Points, in no order, along strands that fork, close into loops and pass close to each other.
Points whose rows are less than 51 apart are linked; no others are. Some points are linked to none.
q_335: [  2   4  -6   8   2   8   8  12   5  13  -1  27   5   2   6  -9   9  12
 -17 -15 -18 -14 -12  -2   4  -7  32   5]
q_509: [ -9  16  15  -1 -27  -6 -17 -15  22 -15   8 -17   9   5   0  -7   0   8
   3   0  -4  22   2   6  -6  16  20 -29]
q_254: [ 34 -24  18  22  -3  -2 -26  -1  -1   9 -30  14   6   7   6 -14 -17  22
  -6   1 -24 -16  -9  10   9  20  26   4]
q_259: [-11 -18  16   7  13 -30 -11  -1 -27  14 -11   7  -3   0  11  13   3  -2
 -15   4   7  -5  -3   6  -7   3 -15  13]
q_106: [-20   1   2  14 -10  11 -23  -1 -10  -6   1   3   8  -4 -18  -5  16   8
  -4 -21  -5  32  20  13 -22  -7  18 -32]
q_92: [ 11   6  19  -2 -35  -6 -17 -20  12 -16 -10 -11   4  15   1 -14 -11  14
  26 -11 -18  -6 -20  -5   2   4   8  -5]
q_888: [-22 -21  25 -15 -25 -17 -33   5 -14   1 -16 -13  20   8   3   8  23   2
  25 -16 -14   6  17  28  -8 -20 -15  -3]
q_805: [  8   1  -2  -5   2  12   9  13  14   3   9  15  -2   0   8  -2   5   7
 -12  -6  -5 -18 -16   0  15  -1  29  12]
q_40: [  0   5 -24   0  -9  18  -3   2  -4  -6  14  11  -3   4  -5  -9  -1   2
 -11 -11  -2  -7  -2  -5   3  -2  14 -21]
q_468: [ -2  13 -35  -8  29   5  51 -11  -1   4   3  -7 -16 -22 -18 -14 -17 -29
   6  32  16  -4   9 -33   7  -1  -4  15]
q_949: [  8  18 -34  -1  12  -5  48 -14  11  18   6  14 -13  -7 -10 -21 -14 -11
  -9  14  11  -9  -3 -21   5   4  19  -2]
q_752: [  8 -15  20  24  10 -20 -14  -9 -17  13 -15  15   3  -4  13   2  -6  13
 -23   6   2  -2  -8  13 -10   5   4   3]
q_890: [ 20  21  -1 -15  -8  16  14 -18  27 -23   0 -10 -15  28  -9 -23 -43 -19
  28   5   8  -2 -21 -13   8 -14 -17 -14]
q_23: [  3  12   3  11 -14  12 -23  -2  26 -17  13   2  -2  10 -26   1  13   3
 -10  -4  27  30  -4  28   8  21   7 -33]
q_179: [-11  13 -21  -6  11   5  30  20   9   6  -2 -25  -4 -14   8   4   7 -13
   6   8 -23  12  37 -26  -9   2   7   1]
q_312: [ -1   5  30  -6 -28   2  -4  -9   3 -12  19  -5   1  -1  15  15  18  18
   3 -12  25  -1 -24   7  16 -13  -3  -8]
q_339: [-20 -26  19 -15 -12 -16 -21  13 -21  -2  -6  -6   7   5   5  14  19  -3
   7 -19   7  -2  11  28  -3 -27 -24   3]
q_490: [  2  20 -25  -6   1   6  31 -10  -6  -5   4   2  -9  -6  -6 -10 -16 -16
   0  -4  -2   1   8 -36  -6  -7   1 -16]
q_783: [  4   8  14  -2  19  14  28  16  19  -7  -8   4  -4 -11   3   0  -6  -5
   0  -1 -20 -14 -11 -22  10 -18  21  35]
q_927: [  3  14  11 -13 -19 -18 -11 -18   9 -10  -2 -22  -1   8   8  -6 -17   6
  30   6 -11  -7 -14 -13  -5   0 -38  12]
q_126: [-11 -20 -12  11  25 -17  -2  25 -22  36  -8  16   1   1   0   1   9  -6
 -17   5 -10 -13  17  19  -8  -6  -2  15]
q_77: [  1  -9  -1 -12   3   4   7   3 -18 -10  -6 -14 -10   4   6   1 -15  -7
  28  -7  -7 -25 -17 -19  -4  -7 -49  34]
q_95: [-13  -5  -5  23  -2   4 -12   2  -5   4 -13  -1  12  -3 -19 -10  10  11
   4 -15 -21  25  28   8 -20   5  33 -34]
q_290: [ -3   0  32  11  -1 -23  11  -7 -26   0 -21   8   3  -2  21   5  -3  10
  -1  -6 -14  -5 -15 -26  -6   3 -16  20]
q_866: [-12  -4  13  11   6 -17 -26  -9  -3   0   9  -6  -4  -3  -7  17  15   0
 -13   3  22  29   7  18 -16   4  -6  -8]
q_57: [ -1  10 -24 -15  22  17  35  -8  -3  -8  12  -9  -9 -14  -9  -5 -20 -25
  11  27  18   4  -9 -31   6  -5 -18  11]
q_56: [ -9  17  -2 -21 -11  14  -3   4  21 -14  19 -18  11   2  15  15  18 -10
   1   5   0  19  16  -3   5   8 -11 -12]
q_768: [ 11 -35  21  21   4  -5 -11  19 -22  33 -35  34  16   0   9   3   4  14
 -12  -5 -22  -3   6  26   2 -14  16  12]
q_361: [ -3 -15 -24  -7  10  -2 -27  12 -10   8  -1  -6  -5   5   3  -2  -4  -3
   3  -3  -4 -24  11   5 -12   3 -23   3]
q_633: [  5   8 -11  -6  17  -8   4  -6   7  -8  -8 -29 -15   1  -1  -4 -31 -21
  28  20  -5 -15  -8 -24  -7  13 -36  23]
q_68: [  6  -1  -9   9  -1  -1   5  15  19   2 -22   1   4   6  -4  -6  -8   0
  12 -12 -47  -4  20 -16  -8  10  40 -13]
q_631: [  2   8  13 -16 -15  -3 -29  -1  41  -8  10 -17   3  10   8   8   9   3
  12  11  -2   6   7  16   8  23   9  -4]
q_766: [ -2 -21  42  -4  -9 -23   2   8 -28   7 -34  -2  17   7  22  11   5  13
  20 -17 -22 -15   2   2   1  -4  -9  19]
q_575: [ -3 -28  51   1  -8 -27   3  12 -28  12 -34  -1  19   7  25  18   5   1
   3  -2 -17  -5  11  13   9  -6  -6  20]
q_243: [-10  -5  -3 -21   3  18   8   8   4 -10  26  -8  -6  -7  18  17   8  -3
   3  12  25  -4 -17   1  18  -2 -21  13]
q_877: [ -1   5  17 -16 -29  17  -4   0   0 -17  14  -7   3   0  16  10  21  14
   9 -21   6  -6 -11   1  16 -18  -2  -2]
q_177: [  1   0 -28  -2  26   3  19  -3  11  11  25   2  -9 -11   1   1  -8  -7
  -7  27  28 -13 -16 -10  12  14  -7   6]
q_168: [ 15 -28  38  15 -14  -2 -35   1 -16  -2 -19  14   5   8 -17  -3  11  26
   5 -19   0   3 -13  35   8  -4  24  -4]
q_735: [-16 -13 -26   9  20  -6   6  29 -19  38  -3  16   2  -3  -6  10  26  -6
 -13   2  -8   3  29  18  -8 -14  -4   6]
q_186: [ -5  24  -9   9 -14  22  -7   1  20 -17  11   6   1  -1 -20   4  23   2
 -16   1  29  35  21  19  -1  18   0 -37]
q_908: [-12  15  10 -19   7  22  19   9   5 -18  -5 -23   4  -6   9   8  -2 -15
  17   1 -23   7   5 -29  -1 -23 -15  27]
q_593: [ 12   5 -12  14  11  -2 -12   8  28  10  13   9 -17  -6 -31   9  11   0
 -17  14  36  20  13  35  -2  23   9  -8]
q_2: [-19   5  -2   2   1  -5 -14  -3  -7  -1  14  -2  -1  -4   0  11  13   1
 -13   3  15  18  10   4  -9   3 -10 -12]
q_609: [  2 -14  34  24   0  -9 -31 -14  -8   1 -12  -1  13  -3 -11  -5   3  16
 -10  -7   5  26  -2  29 -12   3  20 -10]
q_455: [  4  12   8   6 -14  10  -3  -3  24 -14  19   9  -5  12  -3   1   2   7
 -13   0  20   1 -27  11  20  20  17 -24]
q_322: [ 20 -25  15  18   3  -1  -1  15 -11  24 -35  36  11   2  15   0  -5  20
  -9  -8 -31 -20  -1   6   7  -2  20  14]
q_958: [  7 -41  21   4   4 -30 -24  14 -23  13 -19  16  11   5  -4  12  -6  -3
  -9  -7  10  -2   9  46  -3 -19  -4  17]
q_80: [-11  10  25   6   5 -22  14 -12 -16   0 -11  -7   0  -4  14  11  -5  -1
  -3   7  -7  -4 -15 -27  -7   7 -20  17]
q_488: [  1  27  -3  -9 -15 -15  12 -29  16 -14  -2 -21  -3   5  -1 -12 -36 -14
  21   8  -3  15  -6 -28 -15   2 -22 -17]
q_190: [ -6  -8 -10 -20 -14  16 -13   3 -23  -8  -4 -20  11   8  17   4   2  -4
  24  -9 -19  -8  13  -9  -4 -19 -46  12]
q_738: [-15  10  -2   7 -17  22 -18   9   0 -10   7  11   8   0 -17  -1  25  11
  -9 -21  -3  28  17  12  -3  -6  20 -27]
q_453: [ 10   2 -20 -21  -1  49  18  -2  -3 -34  25 -10  11   0  12   9  -4  -5
  16  11  19   1  -8 -12  16 -23 -21  12]
q_915: [ 24 -19  13  -2 -10   2 -21  10  16  -3 -10   2  -4  10   6  -6  -2  12
   9  -7 -12 -36 -12  10  16  11  22  11]
q_592: [  8  27 -17 -11   0   4  39 -24  -1  -6 -11  -5 -19   3 -11 -18 -31 -29
   8  -2   6  11   8 -35 -17  -9  -4 -28]
q_151: [ -2 -11  -6  34  19 -24 -10  -6 -29  27 -22  11   4 -13  -8  -6  -2   9
 -10  11  -7   6  20   4 -25  10   3  -4]
q_295: [ 18  -2 -13   5   3  -6  -5  -8  16  -4   5   3 -14  12  -6 -12 -29   0
   1   5   6 -23 -21  -7   5  18  10 -11]
q_497: [-11   0  16 -14 -13  11 -12  14   3 -11  16   0   5   1   9  10  27   8
  -7 -20   2   5   6   8   6  -7   3  -4]
q_513: [ 13 -21  38  19 -15  -6 -38 -19  -1  -7 -11  -2   7  10  -9  -8   8  20
  -2  -7   3   9 -16  31   6   6  25  -9]
q_649: [  6 -15  -6   4  15 -19 -23  10   0   8   2  -5  -8  -8 -34  17  12  -6
  -7   0  22  39  31  37 -23   5   2   1]
q_272: [ -9 -11  33 -28 -23 -11  -2  12  -6  -3 -14 -23  12   5  18  14  21   1
  35 -11 -22 -11  14   4   9 -18 -17  23]
q_582: [ -3   3 -22 -11  16   1   2  -1  11   3  21 -12  -8  -8   6   6  -1 -11
  -2  25  16  -8  -1  -5   4  14 -13  -1]
q_681: [ -6  -1 -14 -18   5  29  18   3  -3 -20  17  -6  -4 -10  11   8   3  -9
   6   8  14  -7 -23 -11  13 -15 -16  19]
q_319: [  1   3 -14 -10 -16  13  -9  -8 -10 -15  -2 -14   5   8   5  -5  -9  -1
  21 -18 -14 -13   4 -18  -8 -14 -34   0]
q_979: [-10  -2 -31 -17  23  33  21  18 -15  -7   4 -11   2 -12   3   4   1 -17
   8   6 -14  -2  12 -25  -3 -19 -19  24]
q_10: [  0   8 -20  -5 -18  26  -4   2  -1 -16   7   4   1  11  -4 -10   0   5
   2 -20 -15  -6  -1 -13   3 -11  12 -22]
q_792: [  4  -3  15   4   4 -20  -7  -2  -7   0 -23 -10   2   7  11  -1 -17  -1
  23  -4 -30 -11   4 -19 -17  18 -23  25]
q_348: [-11   2  -6 -16  19  15  24  22  -9   0  -4 -10   4  -9   5   5   2 -15
   5   1 -24  -1   5 -28   0 -15  -8  24]
q_975: [  7  -8   3  12   9   6  14  18  -8  28 -18  36  15   1  15  -1   8  18
 -16 -12 -31 -18  -8   0   5 -13  24  18]
q_761: [  1  24 -24  -9  13   1  54 -10  16  16  16  11  -8 -17 -12  -9   4 -17
 -13  23  23   2   1 -18  12   6  20   2]
q_948: [ 10   3 -20  20  -4  -1  -6  -9   8   6  18  23 -13   8 -13 -13 -10  11
 -19   5  26 -14 -31  10  17  14  16 -18]
q_70: [-12   0  21  16 -19  -7 -16 -22 -15  -9   4   3   3  -3   2  -1   6  19
  -7 -17  14   8 -22   3  -2  -3   1 -21]
q_227: [-21   3  19 -21 -12 -12  -1  -4 -17  -6   6 -29   7   4  20  20  12  -4
  10   4  -7   7  -4  -9   1 -10 -37  18]
q_886: [  9   9  -9  -2  13   7  22  16  20   2 -18   2  -5   1  -7 -10 -15 -13
   7  -7 -36  -8  19 -25  -7  -4  29   2]
q_354: [ -8  -3 -22  12  11  -6 -11  17  -2  10   1  -4  -7 -12 -25  12  27  -3
  -8  -4  10  29  47  27 -21  -2   1 -10]
q_825: [  6  -8  14  -6 -15  -5 -37  -2  30  -8   8 -11  -2  14  -2   4   4   8
   7   3   2  -7  -2  26  11  18  12  -4]
q_253: [  6 -11  28  17 -25 -12 -38 -31   2 -12   1 -14   6   8  -6 -11  -3  20
  13  -1   3   5 -20  22  -1  11   9 -19]
q_698: [  8 -37  44  20  -3  -2 -26   1 -21   3 -23  22  18   1 -17   1  11  20
  -5 -24  -1  21  -1  40  -1 -20  26  -2]
q_876: [ -2  24 -23  -7   1  13  39   0  23  -2  19   7  -6 -12  -7  -3  13  -7
 -20  14  30  20  18  -4   9  23   8 -31]
q_364: [ 14  19  -9  -7  -4   6  28   2  31  -4   6   9 -14  12  -7 -11 -10  -9
 -15   3   0   3 -10  -6  12  18  40 -15]
q_414: [ -3   9 -33  -4  29  -2  38  -1 -13  14   2  -4  -8 -19  -7 -10  -4 -16
  -2  22  -2 -13   6 -28  -2   4  -6  24]
q_605: [  7  -3 -18  13   9   1 -13  -2  12  14  23  20 -12   3 -14  -1   8   5
 -25   6  36  -8 -15  24  14  11   2  -5]
q_500: [-11  16 -30  -3   8  20  18  13  -6   4  19  -2   3 -17  -2   6  32  -7
 -14   9   7  20  39  -4   1   0 -11 -13]
q_706: [  7 -11  23  19   3 -16   6  -6 -28   9 -30  20   7   0  13  -3  -9  22
   1 -12 -24  -6  -7 -16 -17  11  -1  13]
q_885: [ -6  26 -12   1  -8   8  13  -7  20  -8  19   2  -4  -3  -8   0  10  -6
 -15   9  26  24  14  -1   1  21  10 -35]
q_432: [-13 -10 -29 -15  16   8  -4  19 -14   5   9 -16  -3  -6   7   6   8 -10
  -3   5  -6 -13  17  -3  -3  -1 -21   8]
q_743: [ 20 -19  16  17   2 -17 -22 -10  -6   6 -20  14   1   3   8  -9 -22  18
  -6   1  -5 -15 -11   6  -7  21   7   3]
q_266: [  0  -5 -28  13   9  -9  -7 -10 -20  19   7  24  -5  -4  -9 -13  -4   8
 -15  -2   8 -21  -9   1 -10  -2 -10  -2]
q_712: [-18  11   9 -23  -8   2  -5   4   3  -9  13 -22   7  -2  20  17  17  -2
   4   4  -2  15   9  -7  -2  -6 -16   9]
q_547: [-10   4   9  -4  -8  15 -12  14   9  -7   6   8   6   2   3   6  24  13
 -12 -18 -10  18  15  10   5  -3  19 -18]
q_325: [ 16  19 -13 -10 -10  36  22 -23  -2 -34  16  -4   7  14   6  -4 -21 -11
   8  -2  13   9 -10 -24   6 -27 -23 -15]
q_150: [-10   9  -7  -4   6   4   3   7   9   3  19   8  -5  -7   4   7  20  -2
 -21   3  10   6   6   4   2   7   6  -4]
q_793: [  1 -37  42   3  -5 -32  -7  16 -26  13 -29   7  15  -1  14  19   2  -1
  -8  -1   5 -10   5  30  11 -13  -7  18]
q_88: [  5  14  -6 -15  -2  -3   4 -17  14 -14   5 -29  -7  10   3  -3 -35 -14
  33  15  -2  -5 -16 -22  -4   1 -44  11]
q_232: [  8  10 -22  16  -3   4   7  -9   1   8  15  31  -7   4  -6 -18  -6   6
 -20  -4  13 -21 -35   1  18   0  16 -10]
q_262: [-10  -5  24  -8 -31   0 -47  -8   2  -9   6 -11   9   5  -9   5  22  12
  17 -10   2  25   7  40  -4  -9  -6 -11]
q_115: [  9  15  27  -5  -1  15  26   0  16 -14  -3   1 -11  -4   3   0 -10   0
   0 -13  -9 -12 -24 -24   9 -21  10  21]
q_969: [ -5  18 -30  -6   4  15  18  -4  -9  -2  20  -7   2 -13   2   6   4 -10
  -7  10  12  12  22 -15   1   2 -16 -20]
q_211: [ -5   6 -26 -12  16  25  31  -1  -8  -5  16   0  -2 -18   2  -4 -10 -17
  -1  19  13  -3 -17 -22   6 -12 -18  19]
q_837: [ -1  24 -33 -16   7  25  50  -1  19  -1  24  13  -2 -14  -7  -6  11 -14
 -15  18  26  10   7  -8  16  12   5 -11]
q_157: [-18   9  -3  13  -4  -9   2 -15 -20   2   3  14   2  -9   3  -8   3  13
 -17  -9   8   6 -14 -10  -9  -5   2 -16]
q_942: [ -9  -2 -25  -4  25   7  22  19 -23  19  -7   7   1 -14   3  -5   4  -7
   1  -5 -24 -15   3 -22  -8 -10  -8  23]
q_303: [ -1  -5  -3  18  -4   1  -3   7   1   6 -16   5   9   3  -3 -10   0  12
   3 -12 -38   9  21  -6 -13  12  38 -25]
q_907: [ -6   5  20   5 -17 -10  -9 -17   0  -7  15  -2   1   4  14   9   6  10
  -1  -7  15   4 -20   1   3  -3  -6 -11]
q_437: [ 21   5   1  -6  -6   2  -2  -8  25 -14   2  -8 -13  15  -1 -12 -32  -2
  19  -3   1 -23 -30 -10  14   7   0  -2]
q_865: [-10 -13  23  10 -12  -3 -42 -11  -4 -10  -2  -8   8   0 -21   0  11  10
   8 -15   3  27   0  32 -15  -9   5 -12]
q_806: [-14 -30  17  -8  -1 -21 -20  21 -21   4  -4   3   4   8  -5  16  11 -10
  -5 -12  12  -3  12  38  -1 -20 -15  10]
q_812: [  3  -1  32   2 -39 -13 -38 -23  15 -10   3 -16   7  10  -5  -8   8  21
  22   2   0   6 -20  23   5   7  10  -8]
q_967: [  8  -1   8   7 -11   9 -17  11  20  -8  16  16  -9  10 -14   0  19  11
 -21  -8  17  -1 -14  32  23  14  23  -9]
q_882: [-11   8  24 -22  -5  13  11  11  -1 -16 -15 -30   2  -4  12   8   2 -10
  32  -8 -23  -1   0 -20   3 -29 -22  37]
q_560: [-18  -6  20 -26  -4   1   2  17  -9  -6 -17 -23   7   2  16  15  12  -9
  30  -7 -31 -10  10 -16   1 -21 -24  30]
q_580: [  2  11  13  10  14 -29  15 -22  -1   2  -5  -5  -1  -6  13   4 -24  -3
  -5  21   4  -5 -16 -27  -5  20 -14  10]
q_111: [-13   4 -28   0  10  10  -7  16  -5   7   8  -4  -1  -9  -4  10  28  -4
  -5  -4   4  22  48   5 -13  -4  -8 -16]
q_994: [  2   5  -9  -1  20   9  29  19  16  12 -12  12  -1  -5   3  -6  -5  -7
  -6  -4 -32  -9   8 -24  -5 -11  27  21]
q_573: [ -2  24 -34  -5  -3   7  38  -8  -8  -1   8  -6  -2 -14  -1  -9  -2 -10
  -7  -2   0  15  30 -26  -5  -3   3 -25]
q_403: [  6   2 -16  10   7  -1 -20   0  26   5  20   4 -15   4 -22   3   7  -3
 -15  14  33   4   2  23   6  23   4 -19]
q_396: [ 15 -32  11  22  14  -7 -14  18 -14  43 -31  33  15   0   8   1   1   4
 -25   9 -15  11  16  33  -3 -13  15  16]
q_296: [  5   6  -2  13 -19   2 -14 -18  14 -14  18   5  -3  16  -9 -16  -9   4
  -7   2  20  13 -28  14  14  22  17 -36]
q_198: [ 15  15 -24  -1   5  -3  37 -15  16   7   3  18 -14   5 -11 -19 -20 -10
 -15   8  10  -9 -17 -14   8  11  29 -19]
q_413: [  2 -24  42 -23  -7 -20  10  16 -13   4 -15 -21   9   5  26  19   8  -3
  20   0  -4 -28  -5  11  19  -3  -9  36]
q_493: [  4   9 -16 -14 -11  32   5  -5 -14 -18   4  -6   8   6   5  -3  -9  -4
   8 -19 -12  -4   5 -20  -2 -21 -14 -11]
q_788: [ 18  19  -8 -11 -12  31  23 -22  13 -31   7  -2  -6  21  -2 -16 -34 -16
  12  -5  15   2 -23 -18  14 -21 -10 -23]
q_989: [  3  -4 -19  25  15 -15   1  -3  -8  22 -13  15   0 -12  -9 -18  -5  13
 -14   4  -7  -2  18   3 -20   9  23 -10]
q_499: [  9  17  -3   2  -8  10  15  -4  29 -10  18  11  -5  11  -1  -6  -3  -3
 -14  -2  11   2 -21  -3  19  17  27 -19]
q_990: [-16 -10   8 -12  13  -6   8  12   2   3  17  -8  -2  -8  18  24  18  -8
 -12  18  28  -3 -15  12  15   4 -16  21]
q_963: [ 12   6 -19   2  26 -10  28 -10  18  12  16   6 -13  -5  -2  -7 -26  -6
  -4  30  18 -20 -24 -16  12  16   1  10]
q_172: [-10  15 -14  14   4 -16  18 -18 -23  11  -1  16   3 -11  -4 -14 -11   5
 -15  -3  -2  -3  -6 -29 -16   4  -3  -7]
q_619: [ 21 -13   9   6  -8  -4 -34   3  20  -1  -7  -4  -5  14   0  -4 -10  10
   2   3 -11 -18  -2  13   9  23  28  -5]
q_434: [  3   6 -14  16  -1 -18   2 -20  -3   6   2   2  -6  -3 -12 -16 -17   5
  -5   6   9   2   3  -7 -13  22  18 -29]
q_872: [  4  -3  -3  -4  21  -6   7   1  -4  -9  -5 -13 -14  -1  -1  -5 -27 -12
  26   8  -5 -25 -17 -20  -2  13 -38  37]
q_117: [ -7  -4  -3 -18  -2   6   3  -1 -27  -9 -10 -25  -1   7  10   3  -6 -11
  31  -2 -12 -12  -3 -16  -9  -2 -56  29]
q_988: [-24  -9  11  -2   4 -14  -1   5 -35   8  -2  -4   2  -2  16  13  12  -4
 -11  -6   0  -5  -4  -5  -6  -7 -30  10]
q_668: [ 13  10 -24 -11  -1  41  22 -13 -11 -32  30  -3  16   9  11   7 -10  -9
   7   8  17   3  -4 -17   8 -22 -26  -5]
q_451: [ -4  -1 -28  -2  30   4  33  12 -13  19  -3  14  -3 -12   0  -9   0 -11
  -6   9 -15 -19  -7 -22  -4  -7   3  41]
q_461: [  9   7  -7  17  -6  11 -24  10  20 -12   6   9  -7   3 -44  -6  14   4
 -13  -4  17  32   7  35   0  22  24 -24]
q_225: [ -4 -18  10  -5 -12 -10 -22   9 -16   0 -16   1   2   8   8   1   4  12
  16 -21 -12 -23   5   5  -5  -4 -17   7]
q_275: [  6   8 -15   7  -2 -13   2 -17   5  -4   0  -2  -8   7  -5 -17 -27  -4
   5   4   4  -5 -11 -14  -7  19  -2 -24]
q_265: [ 11  12  19 -16 -24  13   3 -10   8 -20   7 -16   0   2  12   8  -2   7
  23 -16   3 -10 -19 -19  13 -21 -10   2]
q_218: [ 11  12 -15 -12   9  25  18  -2  17 -20   6  -1 -12   2  -4  -8 -25 -17
  11   3  -1 -14 -12 -22   6 -12  -3   4]
q_760: [ 14 -25  20  20   1 -10  -1  10 -30  17 -37  34   9   0  16  -5 -11  23
   5 -15 -30 -14  -1   1  -6  12  -1  17]
q_561: [ -6  -3  29 -15 -41  -7 -42 -16   7 -10   0 -20  14   6  -5  -2  24  19
  30  -8 -12  11   3  32   5  -9   5  -9]
q_221: [  9 -16  -9  19  21 -15  -8  13 -13  40 -17  23   3  -3  -2   2   5   2
 -23  12  -5   1  19  26  -8  -1  13  15]
q_696: [  0 -33  31  25  -3 -10 -18   7 -29  17 -25  28  14   0  -2   5  10  19
  -5 -22  -9  11  -1  32  -7 -21  19   2]
q_91: [ 11  11  27  -9 -12  15  17  -6  11 -19  -2 -14  -9  -1   6   3  -8   3
  23 -14   1 -18 -23 -21  14 -25   0  18]
q_114: [ 19  -4   1  17  -1   5 -29  15  16   1   5  22  -9   8 -34   0  17   9
 -23  -3  17  18  -7  41   7  16  28  -2]
q_248: [ -5  -9  -9  22   9  -7 -15   6 -15  18  -3  33   5  -3 -20  -1  13  12
 -24 -13   2   7   4  26 -16 -15  11   1]
q_820: [-11 -11  30 -23 -32 -20 -28   0  -3   2 -13 -18  16   7  12  11  22   9
  35  -6 -19  -6  14  19   4 -16 -11   6]
q_406: [  7   8  -2   9  24 -22  27 -20   7  11   2   1  -7  -7   3   3 -25  -9
 -10  29  10  -6 -13 -27   0  22  -2   6]
q_674: [ -8  13  -3 -15 -14   5 -17   6  34 -11  13 -17   3   7   6   6  14   1
   4   6   0  18  24  11  -2  19   2 -13]
q_624: [-32  -5  23  -8 -11 -17  -3  -1 -32   1  -8 -16  10   2  20  20  16  -5
   4  -9  -9  10  -2  -5  -8 -12 -32   9]
q_423: [ -5   8 -32  23   8 -16   6 -17 -22  25  -1  24  -4 -13 -14 -18  -7   2
 -17   2  15 -11  -3 -13 -13   3   0 -11]
q_589: [-19 -12  25 -16   3 -12   2  16  -6   0  15  -9   3  -4  17  25  25  -8
 -13   6  21   4  -2  20   9  -5 -17  18]
q_18: [ -6 -13  11   4  13 -26 -30  -2  -7   2   0  -7  -2  -2 -20  21   9  -7
  -8   5  25  37  16  35 -20  -1  -8   3]
q_26: [ 20  10  -6 -13   1  17   9  -9  35 -24   3 -13 -14  16  -6 -14 -40 -12
  27   5   5 -16 -19 -14  13 -11 -11   3]
q_447: [  2   9  -2  16  -6 -12  -4 -25  13  -2   9  -3  -6   7 -13 -15 -13  -2
  -9  10  21  18 -10   7  -1  28  24 -41]
q_87: [ -3   9 -24   4  12   7  15   9   8  17  15  14  -3 -12  -3   1  11  -1
 -24   6   7  -4   8   2   7   7  11   0]
q_251: [ -3  -6 -14  10   4  -5 -27   4   4   2   3   1  -6   0  -7  -5  -2   8
  -8   0   4  -8   9  15  -7  13  14 -13]
q_298: [-20  -7 -23  -7  22   6   6  26 -11  19   4  -1   3  -8   8   9  21  -9
 -11   1  -6  -4  20   3  -3  -5  -5   7]
q_787: [ -2   3  -3  29  21 -26  -4  -5  -3  21  -1   2  -1 -19 -13   5  12   2
 -21  15   9  29  29  18 -16  10  17  -5]
q_67: [  6  11 -15 -19  10  22  12   8  21 -15   0 -18  -5  -3  -1  -3 -19 -19
  16   5 -11  -6   9 -21   2  -8  -1   9]
q_118: [ -7 -22  13  30  17 -21 -20   3 -25  18 -19  10  10 -10 -12   3   4   9
  -7  -2  -7  24  17  19 -28  -6   7  -6]
q_429: [ -1  -6   4  -4  11  -7   1  11  12   3  -9  -7   3  -3  11   6   2  -2
  -3   1 -23 -11   9 -16  -5   7  11  12]
q_538: [ -4   7 -32  11  12  -5  11   8  -2  25   3  18  -3  -8  -4  -6   8   2
 -16   1  -3  -8  16  -3  -8  -2  16  -2]
q_355: [ -1  -3 -11  11   2  -3   1  -3  -9  18  13  24  -3  -2   1  -8   1  11
 -23  -1  15 -25 -25   5   5  -3   1  11]
q_24: [  4  13  25   9  -4 -14   1 -14  25  -5   3  -1   2   0  11   4  -4   9
 -17  10   4  14  -7  -1   3  19  32 -16]
q_791: [ -4  11  13 -20 -27  -1  -3 -14  -4 -11   4 -29   4   5  17   6  -7  -1
  27   5  -7   1 -15 -17  -2 -14 -43  13]
q_546: [  6  -6   3 -13  -1   9 -11  15  18  -5   7   0  -4   6   7   4  11   7
  -3  -5  -5 -21  -4   9  15   6  18   6]
q_685: [ 18  17  16   6   2  -8  18  -8  15  -9 -23   5  -7   9   0 -16 -35  -8
   5  -6 -20  -5  -5 -29 -10   8  21   0]
q_148: [  5   8 -30 -20  16  41  21  14   5 -20   0 -21   0  -8   0  -5 -11 -23
  17  12  -9   1  23 -21  -1 -17  -8  17]
q_51: [  2   2 -25 -17  19   5   7   6  25   2  18 -29 -13  -6   4   5 -11 -16
  13  33  13 -13   4  -9   6  21  -9   3]

A tip is a point with one link. Name the tips that can be reached along the links from each point below, in the order of the rows.
q_106: q_593
q_114: q_766, q_589
q_624: q_254, q_40, q_361, q_51
q_87: q_592, q_118

How many points has the smallest loop of links through each point below? Write none if it is on no loop.
q_805: none
q_148: 18
q_738: 14
q_573: none
q_561: 7

Name the points in between on the shortest way along the links from the first point to the second, in order.
q_126; q_580: q_221 > q_396 > q_768 > q_322 > q_760 > q_706 > q_290 > q_80
q_942; q_339: q_348 > q_908 > q_882 > q_560 > q_272 > q_820 > q_888
q_738; q_907: q_547 > q_497 > q_877 > q_312
q_432; q_812: q_298 > q_735 > q_126 > q_221 > q_396 > q_768 > q_696 > q_698 > q_168 > q_513 > q_253
